Points on a hilly landscape, in no order, each with its height.
A ball rolls from a point to the lowest of its 2 nearest points, and stops where none of them is lower. Distance is the straight distance between rows; heights are no part of it.
K869 h=412: 146	92	164	73	104	103	73	95	106	129	61	61	128	100	129	134	126	87	69	100	137	126	86	104	131	127	105	66	150	54	88	115	65	92	90	125
K134 h=154: 109	138	119	114	83	80	130	99	114	70	75	91	115	96	72	110	110	98	142	107	67	78	69	105	82	141	87	86	102	84	116	98	137	84	96	94
K811 h=527: 106	111	101	78	96	97	131	149	103	102	138	98	81	116	84	103	101	76	84	101	110	74	65	109	114	136	108	103	92	78	94	119	105	77	75	111
K347 h=348: 125	92	152	80	117	121	82	75	79	113	58	85	89	129	122	86	144	80	60	89	99	116	61	146	99	136	146	69	159	66	128	102	93	69	106	128
K465 h=188: 119	62	76	106	94	101	94	121	155	120	156	90	99	131	103	81	79	78	71	128	110	95	106	104	80	91	70	99	86	117	99	129	81	137	118	124
K619 h=335: 61	87	105	73	120	117	70	123	117	98	135	104	86	89	139	100	115	54	57	128	126	117	130	81	85	81	110	135	117	75	84	173	82	126	91	104
K176 h=689: 71	103	98	95	93	81	51	76	101	85	101	107	115	63	133	144	110	120	107	96	95	116	147	75	70	62	74	139	115	67	83	109	135	130	125	98
K921 h=338: 164	89	77	109	87	91	109	78	122	101	98	97	127	126	96	122	95	118	137	69	69	85	107	129	75	91	55	86	77	80	87	109	138	99	87	116
K303 h=684: 86	87	74	100	111	118	79	63	100	90	76	72	92	74	119	99	104	99	103	149	97	116	56	120	104	65	99	92	115	148	133	77	64	93	138	108
K571 h=181: 115	117	97	95	72	114	140	106	144	69	93	99	85	125	46	86	100	115	123	100	53	59	74	94	84	142	86	89	96	135	100	118	126	87	115	84
K896 h=296: 88	139	109	79	111	103	136	115	90	60	103	107	98	74	84	98	106	140	104	86	105	74	130	85	113	70	106	145	74	114	85	128	84	108	61	45
K374 h=648: 84	86	116	90	91	143	81	91	127	108	63	84	79	79	85	129	79	128	111	92	115	128	70	92	145	83	87	102	160	134	112	78	66	130	147	104
K647 h=207: 142	92	79	107	87	99	125	112	153	86	130	110	120	94	52	86	119	128	128	82	79	72	71	96	58	133	61	98	82	153	99	101	102	96	124	107
K561 h=661: 60	138	130	113	126	96	85	77	81	76	33	112	145	70	102	115	137	119	131	83	84	107	139	77	68	105	114	107	113	80	99	99	115	106	97	64
K961 h=442: 148	96	132	67	105	99	85	112	138	112	77	59	120	85	145	139	120	83	83	114	133	120	110	90	109	87	78	82	117	61	87	138	61	120	83	124
K417 h=703: 93	87	48	118	107	138	88	80	109	104	111	76	106	102	111	96	85	94	107	147	106	82	85	120	97	63	104	110	90	133	115	116	67	120	111	110
K187 h=162: 112	97	55	103	102	130	102	74	109	85	85	117	93	99	86	112	104	110	148	72	52	92	95	109	63	101	94	92	67	111	107	74	115	101	133	121
K200 h=269: 137	81	109	90	103	97	98	87	77	128	71	119	88	94	104	52	76	97	109	45	135	117	93	147	136	89	108	77	96	114	108	44	54	104	98	111
K109 h=266: 126	110	96	110	113	71	107	66	51	85	67	94	101	108	118	82	140	96	117	117	87	112	112	113	109	104	119	63	55	89	104	81	117	61	98	103
K642 h=650: 85	144	100	109	111	93	91	109	94	95	67	140	127	61	90	134	125	123	147	64	82	93	80	61	80	100	98	127	108	101	102	90	104	97	92	82
K9 h=186: 80	162	150	111	87	75	132	111	102	50	75	86	95	59	87	122	114	99	129	127	86	76	112	94	73	130	115	99	92	50	109	100	130	94	81	86
K331 h=359: 94	115	133	78	134	114	120	136	85	105	120	99	75	74	103	88	138	114	103	70	127	108	92	124	95	111	135	134	77	68	125	74	80	106	108	105
K725 h=562: 128	79	66	103	65	142	80	96	165	103	95	88	117	144	109	99	106	97	105	111	72	93	128	67	112	111	101	86	92	97	74	156	105	123	115	101
K625 h=387: 47	97	71	116	138	118	86	108	78	116	110	84	119	53	102	125	100	109	122	126	140	96	81	104	126	54	108	155	125	132	109	95	57	106	89	84
K689 h=666: 87	93	115	109	104	122	63	64	72	91	82	77	86	77	113	121	95	121	96	98	113	133	78	106	118	62	102	104	143	111	118	79	99	95	121	99
K368 h=361: 159	98	76	104	114	59	106	81	94	95	92	117	118	130	100	119	121	96	117	101	72	88	80	96	54	102	47	46	65	97	92	124	131	88	80	148
K835 h=745: 57	71	123	65	141	126	66	109	72	97	72	102	52	63	129	114	111	93	77	73	110	152	104	107	109	91	124	87	147	99	90	83	62	122	139	107
K416 h=226: 109	98	92	104	104	114	98	83	77	92	72	116	118	145	99	36	89	90	80	104	111	90	131	85	135	111	135	89	70	133	81	128	66	69	49	57
K439 h=355: 53	135	127	95	141	105	142	150	98	88	84	127	75	100	89	42	127	39	108	103	88	76	116	125	56	143	138	81	62	79	100	108	77	97	50	89
K386 h=727: 101	77	141	61	101	114	81	108	105	109	87	84	54	93	119	86	100	99	58	89	124	134	74	135	132	100	109	75	134	102	112	63	76	114	134	116
K828 h=291: 132	88	87	94	132	95	90	75	74	101	55	104	90	138	129	57	157	79	112	127	74	104	75	141	106	118	121	43	72	126	110	104	102	52	107	122
K630 h=710: 131	97	113	99	66	97	105	92	118	86	99	119	84	44	75	115	83	135	109	49	102	111	77	85	95	106	79	104	94	94	117	48	77	93	120	111
K485 h=453: 144	98	123	110	98	69	104	118	105	90	109	33	145	114	109	103	115	90	126	119	88	81	103	130	118	122	96	80	119	91	62	133	129	48	62	70
K535 h=265: 89	122	105	104	86	96	158	105	61	94	127	70	48	80	110	148	84	87	110	131	88	91	99	143	93	81	106	123	101	33	118	94	137	71	88	112
K575 h=475: 97	100	67	116	109	118	31	46	93	126	73	136	127	110	93	125	109	124	126	67	87	115	112	43	99	91	97	88	95	101	79	93	116	139	94	131
K658 h=163: 80	77	75	136	83	89	74	111	100	101	123	120	136	122	91	63	89	88	98	99	104	107	111	64	107	132	113	114	93	128	88	99	106	76	92	73
K124 h=240: 103	92	46	117	95	98	125	114	115	144	96	118	98	86	93	159	82	66	138	131	104	89	87	67	96	105	76	68	92	71	97	95	64	135	121	158
K766 h=336: 117	107	113	118	100	78	121	123	127	105	156	76	99	136	82	33	118	83	61	147	139	76	112	89	120	130	97	94	47	119	114	94	79	99	70	107
K426 h=130: 74	110	85	109	75	70	80	108	105	70	132	144	115	75	78	86	93	81	89	98	94	102	90	36	79	130	98	135	106	117	88	113	112	59	90	82
K399 h=337: 49	122	84	104	119	81	123	126	51	96	124	99	81	93	106	151	95	115	128	118	110	92	122	66	113	67	108	129	99	80	87	111	120	114	104	85
K323 h=653: 74	116	97	127	60	87	151	95	102	103	138	95	90	92	47	88	66	121	69	176	129	69	101	80	116	104	88	96	91	131	139	77	104	120	127	102
K230 h=649: 99	89	125	82	114	51	79	116	126	79	77	116	120	111	97	93	112	95	92	81	75	124	75	89	75	136	58	46	115	142	94	65	125	96	128	96
K880 h=410: 68	91	114	61	127	115	82	127	126	103	68	110	80	101	112	88	109	57	65	122	112	112	77	68	103	120	111	74	105	98	103	130	56	114	95	110
K678 h=520: 118	63	77	95	52	106	107	134	139	128	155	89	90	129	130	108	87	93	77	97	89	102	171	74	140	97	108	109	92	66	40	132	103	99	110	85
K261 h=673: 66	116	123	120	106	82	68	67	70	81	77	86	131	90	116	108	108	117	102	116	104	120	136	78	86	75	109	112	112	85	110	98	131	111	102	68
K491 h=411: 146	116	99	131	112	76	95	67	71	119	76	88	142	161	110	93	93	74	121	117	100	92	76	134	86	95	87	73	91	98	120	124	142	81	51	124
K52 h=292: 65	100	101	71	105	139	101	106	142	70	96	72	77	79	98	105	145	122	107	118	89	105	114	69	93	85	103	121	90	96	114	116	101	134	154	91
K691 h=713: 119	157	119	99	130	81	146	124	114	94	95	153	87	98	76	78	81	68	95	104	95	66	72	126	26	116	64	70	71	113	123	108	88	133	58	120
K317 h=568: 63	80	82	122	104	120	91	117	48	135	132	110	96	111	104	110	79	79	88	82	125	107	129	88	130	107	157	140	132	59	79	119	96	87	88	92
K915 h=597: 80	89	78	99	106	83	50	71	78	94	108	136	106	69	94	131	68	127	111	75	94	128	105	71	110	65	82	102	126	153	73	71	100	110	110	99
K692 h=717: 111	85	65	115	79	64	81	102	116	85	131	139	125	70	117	107	70	97	108	65	110	88	141	80	79	91	70	136	75	82	61	98	101	109	92	103
K564 h=496: 105	102	107	91	113	119	89	111	103	104	107	94	123	91	92	90	79	107	90	81	144	104	49	119	106	98	92	141	132	133	122	113	76	89	63	88
K603 h=264: 112	142	109	78	114	117	137	119	94	67	146	75	78	74	77	88	121	115	92	113	129	59	80	110	98	83	108	156	69	96	101	147	76	95	43	81
K108 h=719: 92	103	47	118	98	135	89	63	105	100	133	104	116	87	84	105	72	119	88	122	125	81	109	82	90	57	83	152	80	130	112	118	85	137	93	115
K494 h=242: 78	71	71	89	105	106	53	90	100	96	55	127	136	108	137	96	103	96	94	92	87	109	158	67	131	98	117	70	94	116	36	116	78	120	107	76
K866 h=428: 112	125	113	107	85	98	116	67	74	93	89	77	84	139	95	49	96	107	88	118	82	95	97	136	107	94	121	105	94	119	132	87	149	77	104	82
K103 h=363: 39	103	63	126	116	107	121	134	91	100	115	79	125	83	94	142	92	97	157	127	108	74	97	107	110	78	111	141	117	117	96	99	96	115	105	80
K226 h=567: 95	85	79	128	74	108	113	86	68	118	115	72	84	121	114	121	73	99	79	144	80	103	90	120	132	84	120	101	119	73	101	108	129	44	89	97
K101 h=227: 115	132	111	89	101	117	142	96	107	54	128	56	56	50	97	69	95	88	122	118	100	57	120	132	89	89	118	119	66	83	93	135	79	96	58	83
K504 h=350: 73	107	98	67	100	153	64	93	140	91	85	102	94	115	123	94	107	83	73	125	90	104	120	69	86	79	111	130	126	104	99	179	92	134	113	89
K865 h=298: 136	128	123	85	100	89	126	87	108	108	64	101	90	101	80	44	105	119	112	87	126	97	99	124	126	81	95	83	71	129	138	55	75	126	110	97
K726 h=223: 81	90	113	94	102	88	87	118	126	86	50	116	132	96	110	91	130	87	113	85	85	109	136	62	109	128	111	69	96	93	62	110	79	107	106	69
K171 h=263: 83	83	83	93	130	75	49	108	90	104	87	122	124	130	125	93	107	109	63	115	101	119	131	50	140	69	100	58	81	138	59	129	74	120	77	82
K526 h=506: 126	109	149	110	80	115	92	74	80	108	82	47	111	100	94	135	139	136	82	105	112	111	66	108	136	117	126	111	148	63	122	96	131	52	101	96
K978 h=247: 114	68	96	98	102	78	95	146	117	122	167	66	96	116	135	107	94	74	71	118	127	119	117	114	109	80	89	99	86	77	88	111	98	102	100	119
K698 h=437: 114	121	125	136	112	83	90	80	115	105	63	95	151	148	91	60	129	62	115	137	99	96	91	98	72	145	88	75	84	108	130	122	122	89	48	115
K806 h=521: 112	111	132	83	120	135	71	105	77	121	98	120	79	91	88	96	96	112	91	31	115	124	48	108	92	109	114	136	141	109	124	93	90	95	92	109
K158 h=709: 114	68	130	92	95	94	54	88	79	133	109	101	45	93	108	101	96	102	59	77	116	162	88	100	141	87	100	48	120	91	101	56	91	102	112	143
K690 h=558: 128	124	140	84	82	116	104	43	59	95	53	107	69	84	101	123	50	131	91	54	91	120	89	134	104	62	93	107	143	100	117	76	116	92	85	97
K850 h=866: 27	150	111	103	139	66	107	92	53	76	77	123	89	58	99	112	128	89	95	133	97	114	112	54	75	80	109	95	79	94	114	84	94	96	77	87
K798 h=585: 83	99	102	91	94	98	48	39	64	82	94	118	81	79	116	127	49	138	70	67	71	143	131	91	91	56	89	117	136	126	86	81	144	96	106	93
K522 h=183: 125	131	83	100	95	128	111	75	139	66	86	109	116	64	69	100	123	143	160	64	65	78	87	85	50	108	87	122	74	136	113	98	99	100	118	100
K354 h=618: 103	79	115	126	74	104	94	98	125	118	74	68	137	106	99	106	77	109	133	81	103	100	105	134	113	104	97	108	137	89	108	78	114	106	129	77
K643 h=268: 102	104	46	105	112	112	109	118	91	139	88	107	113	96	106	163	81	94	154	89	111	76	91	98	124	83	96	106	105	81	77	101	79	124	98	120
K335 h=675: 71	101	98	120	56	85	143	100	117	68	148	93	72	48	60	91	75	94	82	155	107	85	98	88	71	117	89	115	91	107	129	69	105	95	131	110
K931 h=636: 77	116	83	115	85	102	168	120	90	100	126	101	81	85	51	102	71	122	105	123	120	65	92	86	138	103	101	112	85	127	111	81	73	104	112	79
K864 h=237: 143	74	116	97	94	86	74	99	120	92	93	112	133	106	99	44	100	107	89	68	127	110	91	104	118	123	87	90	79	131	96	80	61	74	80	85
K502 h=761: 122	82	108	87	61	90	137	129	115	112	142	114	71	147	57	74	72	112	46	94	99	79	75	110	136	139	86	77	95	123	105	71	114	82	111	100
K398 h=210: 116	93	67	115	83	68	124	82	86	111	82	123	87	83	88	159	83	77	107	123	90	102	75	75	92	102	61	40	93	76	93	94	84	90	110	158
K273 h=787: 91	68	69	97	115	84	121	111	90	96	107	56	55	100	148	139	138	93	111	147	63	116	88	145	109	72	107	49	95	80	91	82	108	89	149	126
K560 h=587: 60	75	56	111	131	109	70	120	50	115	116	138	142	111	119	99	106	80	101	72	99	92	114	107	104	119	146	141	126	109	57	129	98	90	65	69
K358 h=489: 87	85	81	120	93	121	47	71	93	135	109	118	108	132	100	131	91	119	105	68	86	117	110	81	90	81	96	121	115	83	99	96	142	120	115	132
K442 h=622: 82	126	90	76	98	96	140	104	80	78	111	131	66	77	49	113	68	130	80	100	98	90	86	71	111	92	83	101	107	160	93	95	89	101	113	82
K617 h=135: 95	118	103	115	52	83	84	67	111	73	86	99	104	65	91	129	89	103	81	129	114	117	104	29	118	107	83	100	101	69	100	111	103	79	96	101
K223 h=744: 127	49	75	99	54	96	144	119	150	94	149	96	78	115	73	86	71	116	77	100	69	79	89	133	107	103	58	75	95	123	82	87	108	87	140	95
K20 h=720: 138	77	100	69	70	94	124	132	143	78	114	132	80	81	82	111	90	138	116	23	80	97	88	111	98	114	71	101	98	99	73	69	103	83	136	93
K524 h=790: 112	90	135	116	104	67	104	126	85	125	118	119	103	135	94	52	75	91	92	55	119	113	115	131	97	125	101	102	85	89	115	62	123	98	83	98
K337 h=288: 118	89	115	78	115	74	99	124	93	111	155	101	69	129	93	49	94	96	30	117	151	99	76	109	126	105	92	77	69	128	119	83	74	102	86	119
K899 h=170: 110	61	89	114	112	116	80	79	128	102	77	65	112	110	144	94	141	72	138	129	68	108	138	125	67	101	112	61	70	58	102	115	110	117	137	124
K488 h=261: 88	124	126	80	107	141	140	110	97	69	91	75	68	46	99	87	103	84	115	92	103	73	143	129	87	110	157	123	97	48	75	147	60	100	74	72
K666 h=543: 122	74	71	155	77	83	93	93	68	148	146	67	129	154	126	135	87	98	95	125	89	107	96	104	121	81	105	94	108	71	94	111	148	53	77	107
K686 h=705: 82	61	78	103	77	88	70	101	114	87	134	119	98	70	132	104	107	89	102	74	89	114	158	87	74	99	103	126	87	53	66	94	116	105	128	98
K544 h=731: 104	124	69	114	87	99	80	57	98	74	102	124	133	80	88	97	57	114	113	89	100	80	126	88	75	73	84	157	88	107	90	118	114	115	58	86
K739 h=295: 89	81	104	85	133	124	85	129	104	124	135	68	93	102	135	77	110	70	76	114	135	113	124	116	95	85	120	123	94	77	105	127	65	114	95	109
K309 h=540: 134	124	139	106	95	124	99	77	66	128	72	130	84	97	97	110	51	97	101	45	114	111	70	134	88	108	115	120	138	67	128	86	95	91	68	119
K573 h=415: 46	99	97	83	131	117	91	119	112	94	112	100	105	71	96	75	89	108	74	109	138	100	98	97	112	53	90	153	115	168	115	103	50	132	89	68
K255 h=677: 105	138	119	72	117	77	131	88	100	63	113	109	78	87	78	93	106	111	96	98	64	96	79	118	28	102	73	94	83	124	132	95	142	105	120	116
K381 h=469: 93	107	112	96	92	111	122	119	82	94	111	105	83	67	82	104	25	91	81	99	149	83	71	137	136	88	83	150	138	113	109	95	67	83	63	85
K919 h=260: 88	84	83	86	108	137	109	123	166	94	123	78	76	91	110	102	128	93	137	92	88	93	122	110	60	87	92	124	77	71	107	121	99	160	152	128
K85 h=293: 109	115	107	77	133	149	139	125	84	107	95	98	78	100	109	77	106	70	117	80	114	72	105	131	96	103	142	117	78	65	91	141	64	104	57	95
K330 h=634: 87	64	106	113	76	118	87	125	139	124	80	93	118	72	90	140	68	116	128	69	120	110	85	113	142	106	83	123	173	106	90	65	80	122	140	94
K513 h=547: 105	102	111	86	87	108	123	142	81	121	121	106	85	117	101	110	110	95	86	70	109	96	121	87	130	136	135	120	104	47	72	128	106	71	90	91
K163 h=341: 90	124	115	98	120	50	131	124	95	94	104	96	132	104	77	111	96	143	94	119	118	87	127	94	117	62	52	75	79	147	91	87	100	140	88	68
K348 h=244: 81	105	92	100	127	83	99	101	61	83	66	122	116	115	105	94	129	90	123	103	76	99	111	76	97	124	110	66	77	104	77	107	106	65	78	79
K697 h=695: 80	90	99	103	78	69	118	93	87	74	116	117	67	48	86	108	58	103	90	104	104	114	92	102	84	87	71	106	103	102	111	45	96	89	124	113
K35 h=235: 120	98	90	127	86	96	75	70	137	97	84	99	152	60	88	99	86	95	112	108	133	104	85	67	97	95	69	112	102	112	114	98	57	107	85	107
K160 h=443: 68	91	123	68	111	112	114	124	84	78	110	83	66	67	105	89	63	96	69	111	136	103	107	124	139	79	107	135	121	117	99	98	56	93	97	71
K592 h=243: 130	83	130	66	99	84	83	94	77	101	106	112	75	123	124	55	85	76	32	96	124	118	68	127	122	105	104	69	93	112	100	92	83	68	77	108
K86 h=687: 103	84	138	110	94	98	80	68	61	132	103	79	72	107	125	111	115	113	60	103	115	141	103	108	123	79	114	88	122	53	119	75	115	92	110	121
K45 h=844: 46	96	69	125	87	94	100	89	109	75	121	117	116	91	82	76	63	92	113	116	77	88	118	85	52	107	92	129	92	136	113	86	130	116	126	83
K538 h=199: 121	106	80	117	128	95	81	93	113	108	73	107	166	102	111	112	127	100	132	88	108	90	101	79	95	99	87	106	80	109	87	118	85	111	56	101
K342 h=474: 152	113	124	77	102	91	114	126	107	124	106	45	125	110	148	129	114	66	105	123	116	105	163	81	94	96	101	86	90	45	66	134	93	112	70	110
K856 h=436: 77	92	101	102	93	129	75	85	109	116	62	112	90	114	88	85	112	95	93	107	101	126	83	49	119	124	123	75	104	105	116	97	77	102	125	110
K894 h=772: 86	55	79	105	118	110	88	106	70	115	97	90	54	136	144	118	140	119	97	111	55	133	90	116	121	97	135	60	108	88	98	80	115	78	155	114
K990 h=294: 118	83	61	90	113	137	121	108	97	122	91	62	108	104	109	134	93	126	159	78	102	76	77	163	128	66	104	113	105	106	92	96	76	109	111	93
K92 h=95: 54	122	123	118	62	79	83	91	117	65	108	109	115	81	79	101	121	101	81	127	98	109	115	18	101	137	111	117	106	97	101	103	133	71	111	69
K128 h=430: 153	117	119	102	82	70	119	133	123	97	110	74	126	93	105	122	87	80	138	89	99	76	110	117	81	127	86	98	104	62	68	122	115	82	60	91
K731 h=550: 92	108	115	133	70	102	103	115	81	130	119	70	104	107	75	114	68	118	95	108	145	98	65	106	168	116	120	126	141	104	128	64	108	71	85	85
K138 h=375: 75	106	127	56	106	112	76	115	120	89	116	116	47	96	122	106	112	56	27	130	120	125	97	56	91	101	95	107	101	70	110	149	78	123	101	141
K115 h=408: 131	122	119	90	98	109	134	132	113	96	98	95	107	113	84	107	91	127	130	55	95	79	101	132	93	107	100	125	107	80	95	111	116	106	87	80
K767 h=730: 116	70	91	71	67	91	147	116	127	81	110	111	51	92	79	123	84	137	85	77	66	102	62	110	119	120	73	72	121	118	74	57	110	73	146	101
K802 h=820: 69	71	47	125	95	92	105	76	84	102	161	111	70	98	97	94	82	94	84	142	72	107	94	109	53	84	90	98	73	125	131	69	130	90	151	127
K992 h=529: 122	102	126	121	69	105	93	79	80	112	97	61	118	105	83	117	97	163	108	88	113	111	74	103	164	98	104	111	138	107	112	77	117	58	103	72
K336 h=205: 139	91	83	108	103	97	114	107	100	85	111	101	137	115	88	38	96	99	104	86	123	74	122	111	128	109	103	103	44	141	77	112	71	70	37	56
K197 h=319: 80	122	86	87	117	74	107	101	98	76	109	102	137	72	93	123	87	152	98	104	118	72	132	85	114	35	62	131	90	163	66	119	91	126	66	49
K821 h=614: 75	85	54	104	109	72	86	145	101	115	118	174	114	98	110	111	112	62	124	48	84	92	107	61	91	131	104	104	94	89	48	108	92	112	95	107
K220 h=326: 78	154	141	72	144	113	151	155	84	102	100	110	66	98	83	60	139	95	99	84	110	69	96	124	95	120	139	117	58	83	119	99	74	110	56	82
K546 h=574: 90	129	99	134	77	97	125	74	43	114	93	79	90	102	74	102	74	90	90	151	128	89	61	101	156	103	124	104	114	80	138	83	108	54	79	101
K977 h=804: 81	68	64	107	101	86	134	115	99	107	154	86	50	96	107	106	106	62	105	138	72	96	79	144	73	94	97	85	74	85	109	83	109	91	139	136
K911 h=402: 90	106	127	104	101	102	119	114	107	96	80	73	104	128	83	31	109	77	112	120	103	86	89	153	122	136	141	88	107	130	131	74	112	93	107	78
K956 h=175: 100	104	77	132	75	62	97	56	90	87	99	106	97	72	102	139	103	85	92	152	97	115	89	47	87	100	78	72	73	57	118	99	105	80	108	139
K590 h=601: 66	96	66	101	123	90	79	132	89	114	107	143	142	91	133	108	111	57	131	72	95	81	136	101	70	108	124	134	117	70	51	130	95	121	70	89
K461 h=571: 120	110	133	91	79	81	77	69	87	84	73	121	106	70	103	136	44	127	99	45	100	114	114	112	94	66	65	118	137	101	83	88	124	105	89	89
K895 h=637: 75	121	87	99	123	89	92	123	99	106	119	148	100	84	74	114	145	122	115	81	103	100	84	32	81	96	89	110	71	111	107	88	87	115	104	114
K774 h=173: 101	116	75	97	129	103	77	96	133	121	76	120	149	133	105	128	120	111	122	90	92	82	105	77	85	79	68	109	103	122	83	139	109	168	85	110
K701 h=380: 133	74	124	84	113	132	78	70	97	102	54	68	107	95	139	103	147	77	76	112	104	125	99	115	106	125	142	63	149	47	92	128	54	76	120	111
K715 h=855: 35	122	87	116	123	69	98	95	77	76	109	117	116	81	96	93	96	69	105	143	90	102	105	86	44	83	91	114	87	123	117	95	115	114	87	93
K91 h=602: 115	70	62	123	56	135	87	60	130	106	66	89	131	129	96	117	47	113	125	98	66	88	92	120	125	92	89	95	127	115	92	88	107	95	123	87
K548 h=325: 133	121	139	78	104	53	142	107	106	84	75	84	95	108	87	76	99	127	97	114	110	89	106	138	125	83	66	59	90	127	110	68	117	129	111	80
K151 h=478: 156	90	127	109	72	90	105	98	103	106	98	35	123	127	114	116	147	125	94	112	89	94	84	137	131	118	105	77	117	73	92	107	137	50	94	91
K944 h=625: 89	125	71	100	115	80	111	153	105	114	136	192	92	90	94	117	151	96	129	52	81	71	86	35	75	129	99	124	72	92	78	119	98	108	90	107
K369 h=635: 111	74	111	118	90	65	87	100	127	96	69	75	142	112	104	101	114	111	137	100	95	114	85	117	105	107	74	59	104	123	117	58	119	101	142	100
K601 h=514: 106	65	76	150	76	131	76	74	94	148	131	88	125	151	116	104	98	109	89	96	84	109	134	106	88	90	120	130	121	57	109	111	150	81	100	107
K244 h=502: 103	109	140	79	93	81	104	121	75	89	127	79	89	143	94	81	105	84	43	114	99	88	80	131	114	145	125	100	106	92	111	108	148	67	65	99
K327 h=196: 58	101	73	126	130	119	90	87	80	98	93	118	124	117	82	44	114	101	100	104	109	97	112	76	112	109	132	121	66	152	109	84	73	84	80	66
K46 h=216: 107	80	99	104	116	87	107	126	140	116	132	63	92	105	126	96	141	62	128	130	97	106	116	122	59	93	83	77	51	60	113	100	108	139	134	146
K970 h=759: 38	76	114	94	141	95	82	128	59	104	83	89	70	108	132	108	119	96	85	116	91	140	105	112	114	99	137	79	131	104	93	78	104	106	143	91
K626 h=663: 94	110	126	66	110	78	108	103	104	83	89	111	61	83	96	90	113	86	82	100	78	123	52	109	63	115	84	74	108	130	128	52	112	98	137	126
K172 h=776: 94	90	120	110	68	70	121	125	86	113	126	118	71	144	82	70	51	99	57	94	106	108	123	100	134	132	108	88	93	91	101	63	131	82	98	84
K994 h=833: 86	93	64	110	78	83	104	48	100	72	128	118	93	89	81	61	74	108	77	129	71	109	130	79	53	92	84	87	59	148	121	69	117	91	137	101
K236 h=304: 84	140	123	96	115	78	132	102	49	94	111	72	68	82	117	133	111	109	109	132	120	105	119	106	106	65	110	113	78	42	120	101	121	108	93	109
K582 h=541: 121	43	77	87	65	116	88	127	172	90	136	75	76	123	121	85	118	95	81	103	73	98	147	89	108	111	102	86	69	84	56	131	94	103	141	97
K224 h=132: 112	86	78	117	91	134	79	64	119	107	60	81	115	95	115	114	128	103	145	89	86	109	109	103	77	101	105	94	94	63	119	86	103	113	148	122
K217 h=321: 55	117	138	79	103	139	74	91	151	96	66	82	104	99	96	89	124	104	78	117	108	123	106	61	86	99	113	130	129	105	134	131	100	146	129	82
K405 h=317: 125	110	136	71	111	109	90	75	72	107	47	100	69	142	126	50	157	87	74	119	96	118	88	125	120	117	138	48	93	94	121	103	104	84	110	115
K511 h=688: 97	126	84	76	130	89	106	89	110	73	90	132	108	93	91	115	99	112	118	92	57	80	101	96	19	77	59	94	88	144	98	115	133	145	109	105
K781 h=314: 144	78	58	84	89	146	120	81	113	122	87	92	94	135	111	119	78	126	133	49	63	75	100	160	108	75	94	99	82	87	79	98	116	109	114	104
K280 h=609: 76	117	88	100	129	98	85	83	64	111	113	143	83	64	51	139	80	142	98	87	104	115	70	59	112	66	77	85	120	161	95	83	90	136	99	115
K282 h=457: 106	99	115	114	120	112	36	73	81	129	67	135	118	111	76	85	124	120	108	61	109	142	94	37	125	117	118	74	100	125	98	83	84	106	83	106
K359 h=224: 66	148	127	101	77	108	140	106	91	70	107	60	67	83	88	145	107	92	117	145	81	78	118	96	90	111	125	127	119	37	106	139	150	88	91	94
K669 h=454: 96	132	142	96	88	126	83	66	82	103	90	89	88	110	86	50	96	110	70	93	109	119	81	106	98	113	132	126	119	119	154	85	123	81	98	93
K790 h=234: 141	66	110	92	90	103	102	72	80	140	87	118	68	141	119	61	70	77	69	59	92	118	84	168	113	82	106	68	106	94	111	75	100	82	92	119
K129 h=584: 133	49	68	115	61	142	49	69	153	105	86	84	134	147	131	91	70	100	90	100	51	95	116	131	100	84	94	89	111	118	80	120	107	105	120	97
K562 h=499: 127	84	73	102	84	89	95	132	104	138	129	83	121	136	141	128	116	63	104	116	98	93	149	55	122	108	111	85	101	65	43	148	101	96	87	100
K890 h=477: 86	130	148	85	116	103	88	97	64	81	94	88	114	108	91	63	127	97	70	100	107	96	76	117	86	145	150	124	125	99	127	98	125	54	82	72
K339 h=388: 112	120	128	96	101	120	127	126	77	111	97	124	79	84	92	110	77	134	130	26	112	91	108	129	104	103	126	139	100	64	106	70	93	105	109	84
K28 h=271: 143	71	98	89	85	88	79	81	133	82	98	86	125	65	105	83	98	120	78	97	121	114	65	101	108	91	54	86	96	141	104	85	49	83	105	102
K840 h=136: 115	85	73	97	97	107	91	121	174	120	117	109	133	138	113	99	81	85	107	102	110	79	116	94	79	81	61	114	108	121	82	150	97	171	92	117
K445 h=385: 124	93	67	127	121	82	89	98	96	137	88	107	135	157	98	114	96	71	118	112	92	95	67	98	81	114	72	57	94	111	104	114	115	109	78	143
K181 h=700: 119	133	90	91	131	89	138	84	92	106	71	161	111	86	71	99	75	100	94	90	91	76	85	100	26	86	54	60	79	152	109	95	80	152	78	124
K528 h=379: 87	114	124	107	121	115	131	121	91	106	78	115	96	128	85	42	112	63	126	85	87	83	114	143	88	153	143	92	79	83	118	89	110	91	84	91

For each start below, name the point where the ball stops.
K226 -> K840
K767 -> K134
K698 -> K92
K491 -> K92
K562 -> K726
K690 -> K134

Call two points neighbours if one is among the 2 nearest of the other. Go from one point of each pair to the other, from neighbour to neighbour, staying as low as possible. Name the highest point that can't be avoided.
K354 and K790 -> K544
K840 and K336 -> K28
K840 and K224 -> K504
K92 and K336 -> K416
K790 and K220 -> K163
K224 and K134 -> K647
